Points, in no order, along strands that fork and pass close to each other.
In the rows, 128 means zero.
Two points are linked if the straight distance between their rows is under 197. Some points are linked to none.
k_786: [110 158 170 128 103 116 113  97 176 181 165  96 180 132 103 113 113  92
 203 150  91 168 178 165 114 127 134 116 118  75  97 151 128  98 181 118
  93 138 168 114 118  88 134 167 112 162 137 132 121 148 113 121 134 182
 173 125 160 132 182 149 105 100 110 181 184 130  99 147]
k_897: [129  97 155 141 167 132 137 102 134  92 148  89 114 109 128 142 116 132
 150 125 132 156 129 150 120  94 208 155  91 115 100 106 163  75 177 119
  98 121 172  98 102 114  67 140 179 163 170 130 156 162 107  89 108 124
  70 152 151  77 100  93 109  97 105 109 163 139 145 154]
k_284: [128  97 109 109 181  86 148 135  97 110 117 146  86 103 142 142 139 160
  84 119 155 104  57 116 112  99 161 163 128 191 123 119 139 117  91 151
 163  98 138 137 145 161  78 130 125 143  91  97 147 111 134 130 133  69
  72  90  77  96  65  63 124 131  87 103  93 138 173 142]
k_715: [125 105 167 140 122 157 131  75 148 108 156 164 128 144 143 156 147 128
 170 137  92 137 140 114 146  91 181 122  95  96 105  92 134  90 156 133
 103 165 127  75 111  92 133 136 148 172 192 114 108 155 106 120  78 162
 112 171 166  90 140 152 133 104 132 138 173 124  93 141]
k_780: [104 148 137 159 125 177 142 138  91 103  98 109 111 113 148 122 122  90
  97 152 167  99 161 127 159 139 120 123 161 132 158 129 170 144 121  91
 121 186  75 140 108 152 132 104 178  78 140 135 140 182 129 144 156 151
 135 169 163 122 139 146 161 165 165  50 137 116 138  97]
k_746: [144 119 133  80 120 109 139 131 171 149 147 166 150 182 150 145 184 124
 119 155  97 115 113 111 100 118 120 100 156 115 124 106  84 132 104 195
 168 128 145 162 107 125 187 136  98 145 132 146 117  80 137 169 137 117
 102 174  98 142 112 137 112 105 107 208 208 142  99  71]
k_632: [153 110  80 144  93 178  88 129 106 146 142 142 114 150 136 119 114 182
 109  73 132 143 120 131 142 171 111 129 110 144 119  91  61 144 123 123
 119  67  95  90 144 148 141  97 117  80 112 141 136 113 157  80  70  86
 127 110  83 133 113 138 143 137 174 154  34 127 128 142]
k_152: [201 128  95 189 120 171 129 133 152 110 134 128 109 136 138 169 152 143
 110 125 112 147 148 106 197 114 198 190 118 131  85  51  51 118 145 145
 165 131  66 137 152 150 116  89 118 113  92 128 117 138 161 112  96  70
 109 144  91  99  86 103 152  98 150 135 111 123 121 119]
k_239: [ 89 113 149 125 117 130 100  73 161 172 189  77 168 140 110  96  95 117
 193 122 113 180 164 184  80 123 140 114  98  84  95 145 145  79 205 105
  62  96 205  78 108 102 116 164 133 171 171 136 145 163 110  97 107 159
 116 127 149 117 144 133  80 104 108 177 171 137 120 161]
k_13: [127 106 125 114 145 105 138  90  94 180  97 133  81 145 134 123 154 103
  83 188 141  85 137 106 153 142 114 127 159 176 143 103 156 163  90 115
 147 139 106 142 104 185  91 110 104 127  53 118 112 121 141 176 156 133
  69 136 134 120  96 111 131 171  89  92 128 140 129 126]
k_804: [135  90 126 119 132 147 126  49 143 222 147 129 103 161 133 110 156 123
 107 168 124 139 124 130 135 116 181 147 152 142  75  75 106  96 150 131
  92  70 137  89 102 166 101 141  83 160  75 113 130 132 162 139  38 110
  84 127  96  64 114  95 105 103  72 158 143 159 125 158]
k_250: [122 147 115 159 135 115 143 127  90  73  91 182 113  77 145 162 128 157
 123 116 123  95  94  98 165 110 150 143 126 159 139 127 127 144  81 139
 171 181  66 146 153 124 128 113 123 106 140  81 117 142 134 131 135 113
 161 100 134 115 128 126 168 156 168  65  80  99 138 139]
k_310: [ 66  99 109 112  73 156 105  99 117 180 141 154 144 177 150  99 110 127
 120 118 130 123 137 141  99 164  43  61 136 110 178 138 109 175 113 111
  88 131 123 100 104 134 198 119 115  79 164 146 127 130 141 133 113 172
 131 142 144 174 137 194 128 167 157 177 120 116  87 120]
k_386: [141 150 139 155 116  68 107  67 154 185 144 124 141 116 112 149 137 146
 197 162  67 162 139 152 125 110 174 132 114 118  89 116 117 110 100 134
 159 148 163 162 105 108 106 163  69 169 117 105 138 150 146 112 166 142
 128 108 159 134 137 109 112 111 112 195 193 138 114 177]
k_877: [138 135 173  67 179  63 176 177 143  76 110 139 105 116 128 171 142 107
 133 130 100 116 103 106 100  78 179 112  99 128 150 143 185  83 130 161
 170 158 168 167 132 112  90 166 138 199 160 147 111  75  93 139 175 148
  87 144 156 110 119 100 118 104  69 103 185 127 115 119]
k_308: [130 112 106 122 157 148 133 184 117  96 129  95 128 115 136 109 122 138
  75  86 195 137  91 137 106 131 119 158 156 151 129 124 108 110 143 138
 118  61 135 125 136 164 125 118 168  87 120 142 176 129 133 118 113  58
 108 127  64 121  97  95 127 119 130 115 101 138 176  89]
k_852: [144 166 159  99 104 121 129 154 156 167  96 111 152 146  87 123 113  57
 147 166 108 124 187 115 155 169  77 100 153 105 150 177 159 158 157  98
 102 166 127 134 139 114 127 139 113 164  76 143  73  93 102 186 159 190
 191 115 164 152 199 161 121 139  89 121 144 135  96 128]
k_538: [120 145 100 134 113 131 120 146 140 173 148  71 179 133 125  86 133 121
 122 126 175 165 146 171  85 145  99 149 168 122 107 138  74 110 141 145
 117  56 151 174 105 168 156 129 117  68 104 148 180 157 162 100 163  90
 123 151  85 150 112 102 103 106 156 183 151 135 149  81]
k_149: [122 109  87 123 140  94  98 124  71 143 108 120  94 106 106 101 104 164
  97 104 152 108 100 131 119 174  74 128 125 178 135 152 145 187  77 102
 147  90 144 125 147 146  98 110 104 111  66 111 131  95 126 125 151 101
 118  54  95 155 104 107 115 163 116 117  26 138 161 172]
k_442: [173 139  93 185 115 116 121  99 147 148 137 129 126 125 127 159 158 148
 136 147 102 148 137 125 165 118 181 175 127 141  88  72  63 126 108 147
 175 134 100 171 130 152 123 110  75 125  86 111 132 146 166 114 136  87
 114 129 103 117  93 100 137 105 142 169 138 131 118 139]
k_959: [115 125 128 111  87 135 131 100 135 134 122 222 145 155 150 150 158 147
 132 139  94  98 108  91 144 126  89  81 135 125 152 116  93 168  81 158
 150 170  86 123 128 108 206 116  94 113 155 105  96 111 137 166  96 151
 165 138 130 157 143 186 152 143 161 161 128 109  78 114]
k_454: [121  92  98  96 132 104 103 108  97 177 112 123 107 152 109 103 127 139
  93 138 139 113 118 129 110 181  69 110 143 164 140 127 129 186  98 116
 133  79 147 123 126 159 123 110  93 118  55 133 115  72 133 149 131 118
 103  93  96 153 103 124 103 153  94 150  76 148 134 144]
k_167: [112 119 157 106 142 187 147 140 131 124 126 113 129 153 137 106 126  82
  91 133 162 115 137 122 141 133 119 119 159 118 137 118 149 105 186 120
  76 108 115  77 124 144 130 141 182 129 134 143 114 134 110 163  63 139
 129 164 124 100 159 140 143 126 115  90 140 135 134  85]
k_182: [ 60  96 101 129  93 142 108  84  86 143 131 182 123 135 157 115 103 163
 114 103 138  98  99 137  95 147  63  68 122 130 192 147 126 174  75 114
 112 141 108  99 102 138 182 113 114  68 178 113 152 155 143 125 125 149
 124 134 141 169 124 187 144 177 169 145 102 107 116 142]
k_625: [129 150 109 126 117 130 112 193 138 142 130  49 167 132 110  85 119 109
 124 113 175 154 165 162  81 166  58 136 152 118 134 178 115 151 143 121
 117  85 163 185 124 142 151 111 139  77 108 173 157 121 141 105 198 107
 142 137 104 177 116 124  95 119 146 149 134 138 156  85]
k_481: [144 177 113 206 110 155 129 144 103  80  99 144 118  67 134 150 109 146
 147 103 132 133 135 117 187 124 150 152 113 134 127 126 121 139 106 106
 157 182  49 137 166 111 126 101 135  84 143 104 129 172 136 103 137 128
 194 103 152 131 154 138 175 148 206  63  68  97 136 148]
k_413: [174 140 133 103 108 130 107 187 164  94 116 137 155 154 108 135 145 132
 130 106 102 130 153  99 138 152  72 112 125 103 140 151 108 175 140 136
 137 141 131 151 161  80 171 104 129 135 132 160  89  66 114 144 131 132
 188 122 124 170 151 166 120 108 140 154 117 129 103  97]
k_977: [122 150 123 156 138  88 129  78 144 187 157 107 149 107 130 122 147 139
 158 160 119 165 111 161  90 100 190 155 142 127  86 115 108  77 111 154
 147 103 168 164  92 145 115 163  83 137 120 107 184 171 166  99 156 106
  99 137 112 109 105  78  99  95 118 190 208 147 135 138]
k_975: [ 84 109 121 126  88 169 103 110 111 175 134 120 119 174 124  97  87 103
 116 123 127 130 173 142 136 168  54  70 117 114 178 140 153 173 149  68
  68 146 117  78 120 132 154 126 140 110 138 148 108 133 118 141 110 189
 140 134 168 160 159 194 132 169 138 140 103 123  90 143]
k_633: [144 164 165  72 138  85 138 190 149 130  82 111 136 127  90 131 110  59
 136 152 115 112 162 109 126 161  88  93 134 116 168 200 189 147 150 111
 131 163 157 149 143 111  94 145 123 184  90 145  69  66  85 174 191 179
 160 102 170 150 175 132 105 138  56  98 143 141 113 134]
k_27: [ 93 103 117 107 104 168  97 131 151 107 199 114 167 144 125  84  90 159
 157  57 129 160 132 157  70 133  91  99  93  81 120 157 117  88 193 126
  52  75 177  49 151  80 173 151 153 149 215 148 125 141 100  87  61 131
 135 119 125 134 154 165 107 120 157 162 107 119 132 136]
k_150: [113 104 132 126 112  84 127  45  99 182 107 196  93 137 128 150 139 148
 149 167  78  98 118 102 155 115 133 106 107 158 135 111 141 163  72 113
 147 174 111 117 110 131 106 134  72 158 102  79  94 131 130 156 124 167
 124  94 164 129 124 141 144 161 118 135 115 121  97 199]
k_61: [ 57  99 114 113 158  84 134 107  60  96 107 143  99  82 141 119  97 151
 133 115 154  89  69 143  71 135 110  98 110 145 176 171 189 135  84 118
 137 130 160 113 113 132  94 133 132 121 168  93 145 136 112 111 168 138
  83 105 150 135 100 119 115 176 113  82  98 119 159 164]
k_401: [166 135 121 126  81 167  90 164 145 113 131 159 140 165 118 112 123 162
 131  73 104 140 150 101 151 160  67 105  95 117 138 132  88 176 133 122
 113 120  99  99 179  81 181 106 125 112 137 159  91  76 126 114  71 135
 195 114 125 172 161 187 136 126 183 156  60 120  91 123]
k_948: [147  71 150  93 144 106 127  77 156 121 164 189 118 168 147 167 155 170
 158 113  76 140  84 108  88  78 184 123  83 129  96 100 137  89 135 165
 115 103 181  79 116  78 118 163 120 217 191 100 103 103 108 126  72 123
  83 120 127  79 111 120  96  88  85 168 159 140 114 171]
k_631: [126 134 147 101 140  99 157 123 138 136 135 156 128 152 158 160 177 111
 124 176  95 103 115 112 101  87 154  94 146 126 150 110 132 118  84 184
 182 167 141 178  83 135 168 141 112 148 157 133 139 114 140 163 183 129
  73 200 128 136  94 124 123 122 115 163 237 134 107  75]
k_408: [142 150 130 191 111 220 127 123 110 132 131  94 107 107 141 118 119 109
 120 129 153 144 175 144 191 126 165 152 141 119 107  83 117 104 165  93
 104 131  58  90 131 154 106 116 167  74 121 139 146 201 147 110  81 128
 143 155 136  99 153 133 170 136 175  87 110 115 147 122]
k_998: [ 99 139 104 166  92 142 100 121  90 123 113 163 109 108 125 117  72 164
 140  80 114 116 127 126 151 148  81 101  92 138 166 156 135 171  90  84
 111 150  85  90 154  98 150 119 119  90 146 111 133 144 132 103 111 157
 183  83 159 164 166 179 160 171 186 108  37 103 119 191]
k_7: [126  89 123 130 162 160 122 136  72  94 100 102  67 113 135 123 115 130
  79 121 167  95 131 124 151 142 123 140 131 164 149 105 169 145 135  87
 113 116 110  98 123 161  68 105 181 106 113 135 138 142 121 125 128 106
  76 126 137 105 101 107 142 169 114  61  83 134 168 130]
k_79: [159  81 141 100 148 154 140  96 162 162 139 135 101 186 147 136 170 111
  86 160 124 127 132 106 148 108 174 147 142 137  95  63 101 108 164 150
 110  92 126 101 106 158 117 128 127 166  93 143 112 105 139 159  52 107
  59 167  96  69 101 108 117  98  80 145 163 153 116 108]
k_125: [135 151 112 142 127 118 137 179 141  69 140 138 171 108 141 142 147 152
 134  97 140 133 103 132  99 116 118 141 137 117 135 147  95 126 103 167
 166 136 131 187 125 118 175 105 145  88 184 134 161 140 140 103 180  90
 151 150 101 160 105 126 127 107 176 148 155 118 136  72]
k_694: [136 152 131  79 131 113 119 225 145 100 102 105 159 135 111 109 130 107
 114 112 139 112 128 118  90 165  38 103 148 108 167 207 144 174 132 134
 139 124 162 168 155 105 167 111 132 121 134 160 112  58 112 146 176 127
 179 108 111 184 143 146 101 121 110 128 127 138 141  86]
k_561: [121 162 133 144 115 131 132 125 136 159 121 130 151 115 110 111 122 110
 146 145 127 130 135 125 157 136 119 136 151 119 115 136 120 132 128 124
 120 134 100 128 145 119 146 144 105 123  94 108 113 129 137 150 108 148
 197 106 128 132 182 145 147 130 134 120 114 122 121 132]
k_8: [151 150 184  82 171  86 178 187 145  52  91 133 110 110 110 168 123  80
 132 126 110 114 131  94 154  96 176 134  99 125 141 152 185  92 173 135
 140 177 142 157 158 105  76 150 160 201 137 146  81  84  69 141 144 166
 137 129 180  96 162 113 130 114  79  61 144 119 104 132]
k_237: [127 123 129 142 111 130 113  49 157 239 156 109 139 149 120  97 143 116
 146 168 120 163 150 150 129 126 163 146 152 118  68  98  95  98 150 129
  95  80 145 105 100 149 118 155  71 145  77 120 141 150 164 123  70 137
 122 126 108  95 142 111 105 103 100 187 162 149 119 153]
k_341: [ 99 133 119 175 129 135 112 110 104 119 142  92 129  84 115 105  79 147
 160 105 141 149 132 163 125 134 142 138 104 114 119 141 145 113 140  92
  96 120 137 101 124 114  99 140 144 113 148 119 155 181 124  82 129 139
 141 102 153 124 149 127 132 145 150 105  96 118 147 170]
k_115: [160 176 111 158  99 110 119 171 163 108 147 131 187 115 118 146 147 157
 169 107 104 155 143 141 113 122 109 151 129 107 111 147  63 127 107 164
 170 133 128 207 134 102 175 111 107  97 156 131 149 139 153  93 194 105
 187 129 117 172 129 129 127  94 186 187 147 116 124  99]
k_543: [102 112 132 114 135 130 122 130 145  84 168 137 164 122 128 123 117 158
 160  86 130 145  94 144  76 115 130 122 102  91 121 147 124  94 155 149
 103 107 174 100 128  90 157 145 158 141 208 130 140 132 108  99 106 118
 131 135 127 131 129 139 114 110 137 150 138 121 134 122]
k_73: [112 159  99 153 129  77 135  78 111 189 133 149 132  92 131 124 140 138
 123 165 129 118  81 133 130 123 153 158 163 162  97 126 107 122  67 148
 169 122 109 162 141 163 120 151  47 126  60  74 146 149 169 139 149 103
 150  76  88 122 130  85 138 139 122 139 116 129 145 154]
k_88: [159 128 136 131 138 130 108 160 125 105  93  73 110 134  97 125 107  95
 120 139 143 127 189 122 157 165  93 122 119 127 151 147 183 177 149  78
 115 160 134 138 135 123  89 100 165 137  98 161 101 103  95 141 175 153
 127 124 170 143 133 143 122 146 116  85 106 138 123 129]
k_698: [167 111 138 166 125 150 127  94 161 102 159 142 128 142 136 167 160 151
 164 130  90 162 145 121 154  85 202 155  92 106  86  70  94  96 148 149
 132 144 131 113 105 102 124 119 138 155 167 125 123 148 131 104  90 118
 102 162 133  94 108 122 127  86 143 162 175 129 111 133]
k_392: [134 125 138 141 106 218 125 125 119 143 120 110 111 162 137 111 121  95
  98 132 147 131 173 128 178 153 112 114 145 116 132  92 125 129 170  92
  82 128  75  78 130 145 132 120 164  99 116 157 113 147 126 145  59 149
 141 165 146 115 164 167 157 142 152 103 112 129 117 106]
k_905: [185 160 111 170 100 141 125 147 186 119 167 112 180 133 119 148 153 149
 166 105 104 181 158 138 138 109 157 181 122  97  70 103  37  92 149 169
 148 102 123 173 134 113 155 118 111 114 141 139 144 149 152  93 129  95
 163 149 101 138 125 115 131  67 182 198 155 123 115 101]
k_710: [ 37  92 105 123 125 117 118  90  73 127 128 146 116 106 143 101  85 152
 133 112 149  94  90 157  68 144  78  76 118 128 195 174 179 147  92 105
 104 135 144  95  99 138 138 127 133 103 184 100 155 159 123 120 152 156
  92 127 153 153 113 153 121 184 130 111 112 114 143 153]
k_599: [194 118 130 150 124 193 139 147 161  92 140 150 114 148 138 156 152 141
 116 111 114 148 134  87 196 103 179 167 110 123  83  66  73 106 167 153
 128 115  68  87 172 114 133 112 145 141 117 128  95 106 133 131  31  96
 145 142  94  92 127 129 157  92 140 123 103 119 126 111]
k_779: [128 119 177 112 187 111 172 157 143  70 125  81 111 102 132 146 125  93
 120 133 151 141 120 142 114  81 207 157 103 121 120 130 181  66 178 133
 122 133 169 137 118 128  66 152 198 166 157 152 157 136  93 111 136 130
  65 165 144  79  99  82 116  92  86  78 177 133 140 118]
k_372: [161  82 143  99 166 147 140 154 118  91  96 114  77 157 127 140 140 107
  78 141 147  95 146  93 164 127 126 142 124 156 147  96 163 147 152 113
 120 125 117 112 123 155  78 102 182 148  95 146 100  97 106 158 116 121
  70 149 135 103  97 117 131 139  89  77 117 140 135 100]
k_864: [128 155 155  65 140  99 143 217 145 114  94 103 144 135 106 122 124  68
 117 147 138 112 142 116  89 155  65  94 148 107 181 202 178 149 145 129
 138 147 167 158 136 118 130 132 144 156 125 156  99  59  95 167 198 152
 140 128 138 164 141 134  98 128  68 105 161 144 132  92]
k_607: [108 129 145  88 147  90 143 159 162  80 164 143 166 120 135 138 138 146
 156 100 116 139  74 147  58  99 139 115 113  94 127 158 125  85 133 176
 144 117 190 141 128  84 160 158 145 155 210 136 148 107 109 106 144 114
 123 139 119 139 118 120 104  97 112 167 178 125 136 104]
k_187: [ 97 119 101 124 170 117 146 151  96 121 131 123 124  92 152 112 128 142
  79 109 198 123  51 144  90 114 135 155 171 169 133 133 119  98 104 151
 142  64 136 132 128 179 122 135 132  88 111 102 187 143 144 122 132  56
  99 109  57 110  89  75 127 134 115 111 113 136 185 101]
k_110: [130 177 149 188 131 155 151 145 112  62 100 101 122  73 132 142 108  99
 141 134 146 130 165 132 187 115 171 154 127 113 122 129 159 117 141  97
 135 204  73 152 137 114 109 113 172 101 152 133 126 188 112 113 155 157
 174 147 182 104 159 131 169 140 178  41 120 103 137 131]
k_186: [166 144 136 160 131 105 131 127 184 101 171 126 162 120 123 164 151 163
 184 116  84 178 124 141 117  81 202 170  97 101  71 102  81  69 140 173
 156 126 161 158 120  91 136 146 127 158 175 124 154 148 131  90 134 105
 129 148 123 112 114  99 118  64 143 193 195 128 123 129]
k_800: [178  95 132 119 153 157 140 163 133  71 108 144  93 149 129 153 146 141
  84 113 125 108 130  82 178 118 141 154 115 145 126  87 117 146 149 139
 134 128  96 111 159 127 110  99 169 144 109 139  93  84 117 148  80  94
 113 135 113 109 107 125 149 116 120  94  92 126 132 103]
k_102: [111 170 133 136 130  93 151 151 115  82  91 172 145  85 141 159 141 123
 144 140 120  98 105 108 133 110 137 117 145 130 149 155 143 138  83 146
 183 199  97 187 132 111 161 124 117 114 158 102 122 131 126 138 179 140
 173 127 147 139 144 134 151 150 158  87 143 102 123 114]
k_448: [108 113 141 146 168 104 139  88 102 113 126 103 100  81 127 125 101 134
 154 127 142 138 104 152 124 108 192 152 103 136 105 129 176  91 140 106
 108 123 164 108 112 121  49 150 143 156 141 107 149 164 116  89 123 134
  93 100 158  83 122  85 118 134  95  84 123 129 153 180]
k_954: [112 144 131 114 129  82 145 137 119 107 113 174 137 122 151 167 166 129
 142 164 102  89 105 112  98 101 128  88 142 127 163 138 143 143  53 168
 199 195 126 198  95 125 172 123 112 122 175 112 139 122 135 145 215 132
 109 168 143 155 103 139 131 146 142 137 201 117 118  92]
k_524: [128 166 135 159 148 123 152 134 136 131 127 105 143  90 126 118 126 109
 124 147 153 136 119 139 142 110 171 171 160 127  98 123 123 100 133 138
 135 125 113 150 133 138 117 146 130 116 104 116 151 158 140 127 130 117
 151 127 110 103 148  99 144 116 132 101 144 127 153 113]
k_230: [100 128 131  86 104 120 131 126 142 134 140 194 164 163 149 129 162 131
 129 138 109  98  97 109  95 132  73  75 156 115 156 143 106 158  94 169
 143 141 131 136 114 111 207 128 106 121 164 123 110  98 132 166 126 140
 150 145 116 166 137 174 122 139 132 176 164 123  98  82]
k_961: [137 129 105 165 100 145  97 107  96 156 126 138  99 119 105 108  82 167
 142  96 114 140 134 127 170 151 105 130  93 147 122 128 124 160 110  86
 108 112  99  77 162 107 110 125 108 115  91 113 118 127 132 101  80 141
 173  66 133 142 155 151 150 157 157 122  23 118 129 200]
k_294: [107 123 115 132  87 133  90 128 125 105 136 175 136 127 120 119  89 181
 159  66  97 124 121 119 124 146  68  87  74 110 162 166 127 166 113 110
 103 145 119  80 165  68 176 124 116 123 184 123 109 113 115 103  95 161
 186  94 155 172 163 197 136 145 178 152  61 108 101 175]
k_700: [154 133 157 121 156  99 136 165 127  57  89 101 109 111 105 154 114  97
 142 136 124 120 158 111 158 131 142 130  95 121 144 150 191 137 154 100
 134 180 146 148 139 105  72 116 171 168 132 147  93 103  79 130 177 161
 127 124 192 122 137 127 127 136 106  65 125 126 117 144]
k_245: [137 153 118 138 115 160 109 178 122 146 104  41 133 147 108  90 107  75
 104 141 171 136 205 147 127 186  57 123 160 124 156 168 159 181 150  74
 100 134 132 167 126 144 138 102 153  86  90 186 129 125 125 133 191 152
 142 143 141 162 139 150 115 149 139  95 123 136 138  99]
k_747: [110 103  86 141 106 171  90 132  98 122 154 113 129 135 140 100 101 167
 118  69 156 141 124 153 100 155  96 113 116 126 142 120 100 135 132 112
  94  78 131  98 117 140 148 111 149  70 164 150 171 160 143  77 109  97
 108 140 113 144 113 139 130 144 180 151  82 127 148 125]
k_212: [138 137 157  93 117 152 128 166 180  81 167  93 179 159 115 131 137  97
 147 125 115 150 164 149  99 128 108 111 113  68 135 157 134 117 191 139
 109 150 171 132 125  88 162 119 184 145 189 182 115 117  93 129 151 148
 134 177 148 156 128 152 103  93 133 154 191 132 109  79]
k_382: [170 168 156 121  92 104 111 127 190 183 137 104 174 148  95 133 143  95
 179 162  72 156 187 139 142 136 125 125 145  89  95 137  94 128 145 133
 128 146 140 163 137  96 143 151  85 162  79 141 102 111 129 151 152 166
 181 130 146 149 188 148 115  91 100 190 189 135 105 135]
k_739: [157 117  92 144  94 162  95 108 104 158 129 160 100 143 115 122 107 179
 117  98 109 131 120 109 170 163 111 133 102 160 110  95  86 163 113 113
 128  87  82  77 169 131 126 110  94 113  71 115 106  93 148 111  55 108
 159  69  93 135 132 141 147 139 149 139   7 124 125 185]
k_158: [119 184 143 133 101 139 132 146 141 175 102 106 155 123  99  99 103  77
 138 152 131 129 168 126 162 156  83 117 163 112 136 171 143 150 142  93
  99 146  98 133 151 110 148 144 104 122  78 130  97 126 123 165 128 182
 224  99 146 149 217 163 145 146 131 102 107 124 111 131]
k_81: [110 131 146  84 173  66 161 180 127  78 115 135 123 105 135 147 138 124
 127 126 135 114  78 125  72 106 140 112 117 129 161 160 167 109 103 164
 172 135 172 170 132 115 119 150 140 154 168 131 139  84 107 127 183 120
  99 133 128 135 102 105 111 117  91 111 165 130 140 107]
k_656: [144 148  81 183 107 112 124  77 115 162 127 162 120 108 136 157 150 157
 121 150 106 119 109 117 173 126 162 168 135 161  98  85  67 143  74 139
 188 144  78 158 141 164 127 109  52 108  69  81 126 156 171 122 136  83
 130  88  85 123  95  97 152 132 148 147  93 122 126 158]
k_170: [128  79 122  71 141  97 135  76 100 198 109 161  88 176 118 121 146 128
  83 171 116  88 106 100 128 149 110 116 136 177 132 107 148 157 104 124
 130  93 135 100 121 167  89 126  81 169  40 108  82  77 130 186 103 131
  87 100 114 121 102 105 110 147  61 131  96 153 125 160]
k_830: [122 140 120 119 132  62 146  48  92 206 111 177  94 116 130 139 153 133
 115 190  93  83  95 102 156 110 158 133 145 178 113 121 148 140  52 132
 172 164 103 154 131 164  97 151  38 161  48  71 102 135 156 171 147 133
 121  79 127 124 124  93 144 161 105 113 118 131 127 181]
k_871: [141  59 149  79 160 143 146 100 124 139 122 156  85 187 146 137 160 114
  91 155 121  97 126  92 138 109 148 118 123 154 133  79 149 124 153 137
 108 111 138  81  90 157  94 121 145 175 116 132 101 105 118 165  84 129
  41 167 136  82  90 115 116 127  71 118 157 150 112 111]
k_331: [102 105 137 101  96 107 128  68 112 166 105 221 117 158 131 150 141 139
 141 153  82  87 117  88 150 126  92  78 117 146 157 124 132 176  77 127
 140 176 101 104 119 119 156 129  86 141 128  85  80 111 122 176 107 180
 151 115 161 150 140 176 149 165 128 144 109 116  81 165]
k_387: [122 152 113 155 121 192 134 169 105  83 115 103 139 125 157 121 127 115
  86 115 179 118 147 140 130 147 100 133 162 125 159 131 134 149 123 110
 130 152  87 157 110 158 164  87 182  48 158 161 159 173 144 120 160 111
 143 178 125 141 116 143 152 142 196  85 132 117 150  68]
k_792: [ 94 171 139 153 155  96 156  94 128 163 143 118 149  79 144 114 132 113
 141 155 141 140  92 160  97  88 196 156 160 127  96 129 130  66 110 155
 141 123 140 156  98 147 119 171 105 120 139  97 188 183 154 111 147 118
 119 137 110  96 126  84 125 111 127 131 194 128 146 119]
k_204: [ 81  98 137 108 120 163 102  87 146 149 192  93 156 148 119  88  78 125
 173  93 128 167 148 170  75 127 118  98  96  85 107 150 149  76 220 104
  33  82 192  31 127 102 135 166 148 174 197 135 130 157  92 102  57 152
 115 118 137 102 160 149  91 116 117 153 132 133 130 161]
k_257: [152 109 131 110 180 135 152 216 134  72 108  80 107 108 123 120 121 124
  65  93 197 135  97 131 126 117 139 176 145 156 131 132 141 107 159 132
 122  77 141 133 161 152  94 123 196 121 100 158 155 100 110 137 111  72
 100 121  70 110 101  84 132 109  95  77  98 141 174  92]
k_973: [123 122 117 134 161 119 145 125  84 133  94 116  80 106 147 120 139 106
  65 162 179  85 122 114 154 136 121 147 170 181 142 112 156 154  90 111
 152 135  95 150 123 188  88 103 136  97  68 118 138 137 137 158 171 103
  77 125 117 109  91  95 141 173 107  54 107 133 163 113]
k_396: [144 105 162  99 189 119 167 205 148  51 110  80 107 108 118 134 119 104
  98 103 171 141 108 132 115 103 162 162 108 132 135 144 176  90 182 127
 118 110 168 133 151 127  70 138 211 157 140 163 142  97  81 127 120 112
  87 137 120 100 104  91 125 100  80  68 126 136 151 108]
k_886: [138 149 114 156 133 162 144 185 117  38 121 132 146 105 153 143 136 141
 101  91 163 119 110 129 120 122 128 148 142 123 148 133 118 132 116 146
 151 153  99 165 126 133 164  83 182  71 188 142 163 157 137 107 159  91
 149 166 112 142 101 126 151 123 196  91 133 112 147  64]
k_976: [ 84  90 114  85 172  73 141 111  63 125 107 164  87 109 145 122 133 151
  97 134 154  83  55 115  77 124 107 110 130 178 166 150 169 144  64 139
 159 102 154 122 114 157 100 132 113 130 119  90 137 104 124 143 162 109
  70 103 109 134  72  98 111 163  94  97 104 136 165 143]
k_368: [116 140 118 195 103 201 108 105  95 142 146  88 105 101 128 106  80 135
 149 110 139 154 165 159 174 130 157 142 110 118 110 108 136  97 154  70
  77 120  91  63 131 129  92 134 158  89 137 132 162 208 141  79  81 147
 144 120 156 109 163 137 159 147 173 102  82 116 147 172]
k_690: [143 136 101 133 103 138 114 109 161 204 152  92 161 153 121  94 148 127
 122 143 145 165 147 151 121 153 130 159 167 120  81 100  43 106 143 147
 114  57 128 150 117 167 149 133  76 103  65 141 146 131 175 120 104 103
 127 140  80 121 126 109 110  95 131 199 136 138 120 105]
k_143: [152 154 127 125  89  76  97 108 167 195 139 121 161 143 103 137 143 134
 185 161  69 155 158 149 117 142 110 117 140 111  99 134  86 141  97 141
 165 139 149 188 120 111 146 147  56 145  81 127 127 117 153 132 188 147
 159 112 144 168 152 131 107 107 104 222 180 138 114 151]

A fork is a point with three links, a tip a point with one. Leave the first point through the second and follow the links. Name the first fork or tip that comes.
k_230 / k_746 => k_715
k_746 / k_230 => k_372
k_413 / k_401 => k_747
k_310 / k_182 => k_167

Name the points in between on the shortest way along the links from the first point to the second, in order.
k_804 / k_73 => k_79 > k_871 > k_372 > k_800 > k_599 > k_152 > k_442 > k_656
k_79 / k_8 => k_804 > k_237 > k_690 > k_538 > k_625 > k_245 > k_88 > k_700
k_8 / k_524 => k_877 > k_81 > k_607 > k_543 > k_27 > k_204 > k_239 > k_786 > k_382 > k_143 > k_386 > k_977 > k_792
k_961 / k_792 => k_998 > k_294 > k_401 > k_413 > k_694 > k_864 > k_633 > k_852 > k_158 > k_561 > k_524
k_746 / k_73 => k_230 > k_959 > k_331 > k_150 > k_830
